A landscape with many valleys, sampled at points; each row gives a point and its height.
A ball rolls from a point to the lowest of its 4 nearest points, and stops where none of them is lower. Distance is the straight distance between rows; heights are no part of it.
k173: [111 138 111 135 156 107 131 113 100 138 153 127 114 181 122 111]  (h 23.6)
k479: [117 100 140 123 121 134 121 147 151  95 133 148 118 142 140 117]  (h 5.6)
k424: [119 125 147 111 128 145 122 107 155  90 123 149 117 197 143 103]  (h 12.7)
k630: [127 117 156 110 115 158 122 116 184  70 112 154 121 186 152 105]  (h 15.1)
k350: [137 132 116 147 134 115 130 136 113 166 141 119 131 100 127 131]  (h 70.2)
k417: [110 126 122 130 143 118 126 123 115 121 147 135 117 175 125 110]  (h 9.6)
k455: [121 131 110 145 145 109 127 133 109 151 157 123 116 149 125 117]  (h 71.8)
k119: [143 127 118 147 126 119 129 145 123 158 136 118 132  82 127 144]  (h 57.4)
k814: [132 107 164 108 101 167 125 125 209  55 100 156 118 177 164 107]  (h 43.6)
k261: [125  92 163 106 100 159 121 141 195  54 102 156 122 150 154 116]  (h 30.0)
k867: [121 144 145 107 132 150 128  89 158  89 126 137 108 224 147 105]  (h 11.7)
k684: [134 133 115 126 107 124 137 158  97 150 104 108 165  14  96 173]  (h 3.7)
k10: [142 102 133 131  98 139 140 175 152 113 136 123 136  60 136 164]  (h 45.6)
k973: [119  85 150 117 108 146 125 158 175  64 125 153 121 118 145 131]  (h 5.1)
k836: [128 143 102 151 149 103 128 125  98 171 154 118 121 136 123 121]  (h 77.8)
k583: [140 154 105 150 143 105 125 120  90 192 137 111 137 105 117 130]  (h 61.7)
k86: [113 127 135 120 135 127 123 116 130 105 136 140 120 186 131 106]  (h 4.4)
k112: [130 117 122 142 135 118 127 148 127 139 151 128 120 119 133 126]  (h 58.6)
k760: [137 105 132 137 116 129 135 161 145 127 143 127 128  83 134 147]  (h 45.1)
k107: [127 128 150 107 119 163 129 101 188  76 115 145 114 215 158 102]  (h 15.2)
k785: [121 160 139 109 150 143 141  57 125 106 136 120  95 248 134 113]  (h 27.3)
k754: [124 157 140 108 141 148 142  64 155  94 134 126  91 250 150 112]  (h 19.7)
k622: [146 129 124 135 111 125 135 151 110 153 111 109 155  35 110 167]  (h 25.2)
k572: [115 142 137 112 141 139 130  88 130 101 136 136 111 223 134 105]  (h 8.9)
k976: [142 136 121 136 120 117 128 141  99 165 111 111 153  38 106 155]  (h 36.8)
k607: [134 168  93 150 156 100 124 107  70 210 138 104 136 113 109 123]  (h 59.7)
k727: [147 128 127 133 103 136 140 160 121 139 115 110 158  31 115 174]  (h 24.6)
k722: [139 143 111 141 133 108 127 128  82 186 111 111 155  47 100 143]  (h 51.3)
k705: [122  91 160 107 103 156 120 145 186  58 110 155 121 145 148 120]  (h 23.5)
k104: [129 157  95 138 147 100 119 115  60 210 106 104 155  54  89 134]  (h 58.1)
k125: [148 138 113 142 128 113 128 136 103 178 124 113 142  64 117 146]  (h 49.1)
k96: [129 171  91 144 156  99 119 103  59 219 120 102 144  90 100 124]  (h 58.8)
k187: [135 130 121 123  95 135 137 172 108 134  98 103 171   4  94 184]  (h 23.9)
k508: [143 112 131 140 110 136 138 164 139 133 134 121 136  62 133 159]  (h 47.2)
k642: [130  96 139 132 103 142 133 174 162  97 142 132 126  81 138 156]  (h 44.2)
k316: [147 120 127 141 117 125 136 156 126 147 131 119 138  63 124 152]  (h 49.6)
k17: [135 160  97 146 148 100 121 114  67 207 116 107 147  78 101 130]  (h 58.7)
k501: [135 142 108 149 142 106 127 129 105 177 146 117 126 114 125 128]  (h 69.7)
k224: [109 133 125 128 145 117 126 109 112 117 145 133 118 192 125 106]  (h 7.5)
k68: [133 135 110 129 123 114 130 142  88 169  98 107 159  23  94 164]  (h 52.9)
k262: [123 108 130 134 129 124 127 151 137 121 146 137 119 126 134 125]  (h 23.0)
k183: [113 151 134 113 159 125 135  71 101 113 146 127 106 233 125 111]  (h 10.9)
k559: [127 101 159 104 108 157 123 130 190  61 108 155 122 165 155 112]  (h 11.1)
k214: [118 108 141 118 127 133 121 135 147  96 131 147 121 160 137 110]  (h 4.9)
k665: [124 155  97 151 157  98 131 115  88 184 153 113 122 143 122 120]  (h 67.7)
k73: [131 163  95 143 151  96 118 107  56 217 110 105 151  72  92 129]  (h 58.5)
k880: [120  88 145 119 115 137 122 153 161  86 128 149 121 129 142 125]  (h 7.7)
k854: [119 113 151 110 116 149 121 122 169  75 115 151 118 178 147 106]  (h 13.2)
k151: [109 136 132 119 143 127 127 104 117 108 139 135 115 203 127 106]  (h 5.7)
k840: [128 100 131 133 121 126 129 160 144 112 145 138 121 107 137 136]  (h 35.7)
k571: [124 101 156 110 112 150 122 135 176  70 116 153 121 159 149 111]  (h 14.7)
k752: [121 150 141 110 135 144 129  81 149  91 127 133 107 230 145 104]  (h 12.2)

For each start below, name the point where the ball stops.
k479 => k86
k760 => k86
k104 => k684
k501 => k684
k642 => k86
k665 => k684
k880 => k86
